Each scene shows the same named points in several views. A view is turned or mirrored, and shifted as a whole, has a little noise and may leave points out.
In the rows, 128 means zero.

Scene 1
View 1
<223>: [123 149  65 192 132 163 120 123 102 115 100 126 146 142 184 107 116 146
 194 181 120 101  92 109 127  63]
<229>: [105 128  98 178 131 164 130 122 115 111 104 134 132 162 158 120 128 176
 185 156 134  98  96 141 132  95]
<14>: [147 131 101 181 146 139 115 111 136  87 147 100 157 117 181 128 143  93
 201 187 118 143 123  49  96  81]
<206>: [135 111 139 157 124 149 155 123 136  61 127 126 146 159 132 119 160 179
 159 155 150 114 108 145 131 126]
<97>: [155 142 149 124 129 142 157 148 147  62 135 117 152 146 124 110 139 158
 173 143 120 122 132 174 141 135]
<237>: [114 146  97 141 142 149 119 126 142 119 122 121 145 110 140 138 119 122
 211 152 104 123 128 110 107 106]
<107>: [ 91 148  73 149 140 154 120 117 131 135  98 135 139 109 138 135 106 143
 217 152 110 110 115 106 109  91]
<4>: [127 147  89 197 141 157 108 121 111 118 123 118 145 148 193 119 119 117
 203 176 110 114 102  97 112  74]
<170>: [102 106 137 154 119 155 156 122 135  87 112 141 124 176 124 130 146 212
 162 132 157  89 107 189 139 142]
<246>: [154 149  80 149 138 139 145 122 138  71 123 112 178  92 147 108 140 118
 191 183 113 137 115  70 109  70]
<80>: [148 139 129 187 141 153 112 134 120  96 142 107 138 169 189 123 128 113
 193 172 118 123 123 124 123 105]
<233>: [163 174 128  99 134 144 171 165 144  75 115 124 162 131 106  89 119 157
 179 138 102 118 126 219 156 128]
<291>: [107 130 128 212 137 164  91 139 101 146 126 124 107 209 206 140 114 135
 202 152 118  87 112 160 132 117]
<51>: [135 119 130 163 143 138 126 119 142  87 148 109 145 132 157 142 148 117
 190 165 127 127 128  93 108 115]
<203>: [154 143 129 155 140 137 129 132 143  81 147 106 155 131 159 124 139 113
 193 167 113 137 133 113 116 110]
<216>: [148  65 161 153 124 138 172  95 161  21 163 112 155 148 133 130 207 186
 136 164 188 133 119  95 104 134]
<200>: [154 126 108 183 130 145 141 121 122  64 131 112 162 153 172 104 149 147
 169 180 138 123 104 111 129  89]
<252>: [166 159 158 107 140 134 150 159 162  72 149 110 153 124 111 121 134 120
 189 135 100 141 150 173 131 146]
<197>: [113  60 158 190 118 152 142  98 137  61 145 123 128 194 159 144 183 201
 146 152 188 102 107 119 116 133]
<114>: [ 96 106 101 181 141 151 106  97 135 118 135 121 130 130 167 154 143 131
 201 165 140 112 119  56  91 100]
<39>: [110  83 165 143 126 145 148 117 157  74 148 126 124 155 119 155 168 182
 164 135 163 115 128 142 109 162]
View 2
<197>: [ 65 133  66 114 218 144 157 164 134 194  98 110 160  87 144 121  92 145
  90  99 182 126 162 129 131 165]
<233>: [ 96 118 196 150 154 198  87  96 110 124 152 115 161 161 187 130 104 196
 133 138 144 183 110 110  88 147]
<216>: [ 35 125 100 146 201 153 169 166 125 230 129  97 134  77 124 140  92 189
  82 129 147 146 174 142 122 155]
<223>: [102 140 102 117 180  81 119 121  84 110  99  87 198 146 161 155 125  96
 141 110 131 197 114 155  95 199]
<229>: [102 131 105 101 189 115 113 131 113 128 112 101 182 144 164 141 103 116
 135 104 160 167 114 137 107 190]
<237>: [ 83 136 127 143 116 112 103 134 104 150 120  73 169 162 165 165 101 125
 141 131 135 182  89 168 122 201]
<114>: [ 68 142  75 135 136  84 134 156 108 173  98  69 174 136 140 167  98 103
 126 114 145 167 112 181 135 212]
<246>: [ 70 134 135 153 148  82 129 125  79 158 136  63 169 137 142 177 119 144
 129 149  85 223 126 175  92 187]
<4>: [ 93 154  91 147 155  84 121 128  80 120  90  82 197 138 154 160 125  94
 134 110 125 188 112 166 113 190]
<170>: [ 79 112 112  95 216 183 129 140 153 171 121 126 147 118 164 116  80 166
 115 103 200 126 133 107 120 171]
<39>: [ 57 124 108 136 163 178 130 156 149 203 121 102 141 113 150 131  74 173
 103 114 184 125 132 132 142 169]
<107>: [ 89 133 117 118 116  89 105 135 111 155 121  67 170 165 160 172  92 110
 148 123 145 187  82 176 125 215]
<203>: [ 78 145 121 182 128 130 122 128  86 155 114  86 173 127 154 153 114 146
 115 131 118 185 126 163 117 167]
<51>: [ 66 144 104 168 128 119 130 142 101 172 107  82 167 120 147 159 108 144
 113 124 132 172 125 164 124 177]
<200>: [ 77 138 110 148 189 115 139 131  90 147 112  98 178 114 151 144 126 141
 109 124 124 186 151 147  97 166]
<206>: [ 73 126 122 125 202 159 133 137 122 169 123 113 155 114 158 131  96 166
 113 117 157 158 140 126 108 163]
<291>: [118 154  68 142 149 139 102 126 100  93  60 119 210 140 183 127 120  83
 129  77 182 139 102 138 129 179]
<14>: [ 61 149  96 175 124  75 140 139  73 162  98  62 181 122 136 177 124 120
 114 131  98 197 125 185 118 187]
View 3
<107>: [ 94 131 105 152 153 144  79 143  78 100 188 167 138  93 107 117  76 123
 119 138 178  80 102 126  86 132]
<223>: [117 143 106 143 119 116  92 149 106 118 178 161 154 140 128 136 106  90
 112 145 189  95 115  99  70 148]
<291>: [133 182  89 147 156 110  95  93 125 122 147 105 153 155 112 104  73  46
 138 102 181 108 110 109  73  89]
<51>: [122 105  91 152 114 123 134 151 124 105 167 149 122 127  90  97  70 137
 153 126 157 151 131 134 115 130]
<200>: [131 109 107 148  97 100 128 154 128 140 173 144 135 151 111 114 115 112
 127 125 155 134 137 121 113 165]
<14>: [109 104 100 168  88 129 139 181 124  84 157 174 130 132 100 125  65 132
 154 158 186 157 137 111  92 141]
<237>: [101 117  91 155 140 142 107 152  86 102 179 161 128  96  92 108  62 131
 132 131 179 103 107 133 106 133]
<206>: [145 118 113 128 134 102 112 119 133 165 188 123 129 140 100  94 121 136
 117 101 115 130 132 142 132 153]
<229>: [123 146 111 133 148 110  81 116 114 137 176 141 147 137 118 114 111  99
 110 119 155  98 117 121  87 133]
<197>: [152 136 114 121 131  96 101  94 173 151 174 127 134 165 100 104 135 145
 130 102  79 177 148 146 109 104]
<252>: [125  91  86 146 140 121 154 143  82 153 175  99 109 104  65  47  56 132
 144  82 160 107 113 162 179 177]
<216>: [152  83 120 125 104 101 134 129 164 156 187 141 112 144  82  93 134 192
 132 107  69 197 159 164 151 147]
<97>: [134 105  96 137 139 107 135 125  98 165 178 102 117 124  80  60  91 124
 128  84 142 108 119 154 162 169]
<246>: [106  86 107 160  95 132 134 189  96 109 182 178 130 118 106 122  92 140
 125 153 184 114 126 120 112 189]
<4>: [114 134 101 154 123 124 111 152 118 100 161 156 145 138 117 128  83  91
 137 142 192 120 120 101  72 134]
<39>: [141 116 103 124 152 115 104  97 135 144 188 119 115 121  76  74  99 163
 131  86  89 155 134 165 147 113]
<203>: [123 115  94 148 112 113 136 154 113 122 166 135 129 140  99 103  78  99
 141 123 181 121 124 118 114 156]
<80>: [129 135  88 155 114 112 137 137 124 116 151 127 139 150  99 102  71  82
 151 122 188 132 127 111 102 131]
View 4
<4>: [158 135 165 110 207 148 165 191 149 157 121 123 103 180 175 110 156 101
 124 148 134 140 183 108 114 110]
<14>: [181 145 192 129 209 148 160 166 145 161 129 156 120 140 169 117 127  85
 140 150 121 150 168  86  67 101]
<97>: [156 118 104 127 129 122 156 155 153 124 152  88 167 115 132  70 151 124
 149 141 142 158 102 138 131  89]
<114>: [138 144 149 134 204 160 154 188 168 137 129 176 109 152 189 109 119 109
 132 155 101 157 184 125  75 105]
<51>: [164 132 146 137 179 144 154 177 163 139 145 143 139 131 161 101 128  95
 152 151 117 151 137 113  80  93]
<107>: [126 163 126 116 181 141 171 159 124 145 125 156 117 161 168  80 151 150
 139 167 120 158 203 144 131 125]
<80>: [170 113 151 126 195 152 163 195 162 147 142 104 135 169 160 103 155  85
 147 150 137 136 150 110 111  92]
<216>: [150 122 121 137 127 127 111 189 199 104 128 133 133  67 158 106  79 111
 116  98 108 169  64 119  41  65]
<229>: [126 135 119 106 170 143 146 201 163 132 118 107 103 166 172  93 151 134
 107 137 130 145 163 143 139 109]
<233>: [150 125  80 105 107 100 163 140 122 131 151  47 170 128 110  46 184 155
 149 141 174 155 106 148 191 101]
<237>: [147 154 134 127 187 139 169 154 130 147 138 150 138 148 159  83 147 124
 148 169 120 159 182 131 113 114]
<291>: [130  96 119 124 198 175 157 238 186 131 145  87 114 224 174  99 172  95
 140 161 135 122 167 150 151 103]
<203>: [171 127 150 132 176 137 162 165 144 146 145 126 146 125 148  97 140  95
 154 150 130 150 142 108 101  97]
<170>: [108 119  66 116 124 135 130 204 187 102 130  92 124 143 161  74 142 153
 111 123 128 156 109 173 144  91]
<246>: [176 167 172 112 181 116 170 131 114 167 123 143 123 113 156 104 139 120
 131 137 132 155 170  85  93 108]
<197>: [123 107 105 128 149 153 110 236 223  98 123 114 107 128 180 107 102 112
  99 104 107 154  87 143  76  75]
<39>: [127 117  77 142 135 144 129 199 199  98 146 131 154 112 154  79 114 123
 139 130 110 167  93 160  89  80]
<206>: [139 129 110 119 138 125 128 185 176 118 132 100 128 120 153  91 129 129
 118 118 129 155 102 131 110  86]
<200>: [166 134 158 111 163 129 151 177 156 143 123 103 115 133 162 109 137 110
 115 115 139 147 126 100 100  89]
<252>: [173 122 105 140 136 122 168 135 139 134 167 104 196 107 115  63 154 109
 181 165 141 159 108 134 125  92]
<223>: [144 149 155 102 191 138 162 185 143 154 116 115  86 177 178 106 157 127
 110 131 139 143 188 111 136 113]
View 5
<39>: [104 133 159 129 131 146 149 197 166 119 158 167 147 151 162  91  77 171
 109  84  46 147  96 132 133 143]
<229>: [146 129  88 135 129 136 151 157 159 129 144 131 104 150 159 126 120 136
 141 134  87 153  63 127 159 125]
<237>: [111 167 100 132 149 149 133 122 101 156 107 132 127 128 130 110 138 153
 161  84  79 173  86 100 136 135]
<51>: [103 149 112 137 148 155 126 156 102 115 126 150 119 110 135 102 122 151
 158  71  68 137  93 118 119 138]
<97>: [113 145 135 129  93 151 163 189 150 115 138 131  96 148 124  76 136 160
 104 101  77 160 107 112 149 120]
<114>: [115 146  96 136 182 144 109 126 104 143 123 151 153 112 157 130  97 145
 188  77  64 140  68 124 118 148]
<223>: [150 137  48 141 161 137 136 115 127 138 115 124 103 125 145 142 136 127
 183 128 101 144  44 120 145 126]
<170>: [135 134 130 124 111 137 169 186 199 136 164 139 134 175 165 115  87 153
 103 136  70 165  68 129 168 130]
<197>: [118 107 130 145 149 131 146 203 183  96 174 169 139 132 182 124  56 145
 133 105  51 106  63 156 125 142]
<80>: [122 132  75 119 140 152 125 151  90  97 133 153  92 105 142 121 135 125
 163  99  80 154  95 133 145 124]
<291>: [145 122  59  95 137 141 129 143 106 110 155 157 104 124 179 142 111 101
 169 136  69 198  83 157 201 133]
<203>: [104 145 107 136 136 152 131 161  99 107 118 140  95 114 123  91 149 150
 154  81  77 137  98 109 121 128]
<107>: [133 167  89 128 157 145 132 100 119 181 103 119 138 143 137 119 135 153
 169 103  88 182  66  92 146 137]
<14>: [104 144  81 157 169 146 113 135  76 103  98 144  91  81 116 110 154 140
 189  64  85  97  77 108  79 127]
<233>: [122 155 127 128  71 148 181 179 154 131 129 108  77 163 111  67 174 163
  83 122  96 185 109  85 164 110]
<252>: [ 98 160 146 122  89 164 158 186 115 115 126 135  97 144 113  59 156 168
 100  76  77 175 135  92 145 120]
<4>: [132 137  59 130 162 141 125 116  98 125 117 135 101 108 145 134 136 120
 190 110  89 143  66 127 140 129]
<216>: [ 97 125 160 172 141 140 148 220 181  92 153 162 136 129 144  86  76 178
 116  69  57  71  71 131  77 139]

In a view up to two points have been moved. Name them for each view, in the order of its rows, or write none.
view 1 => none
view 2 => <170>, <107>
view 3 => <203>
view 4 => <233>
view 5 => <229>, <14>
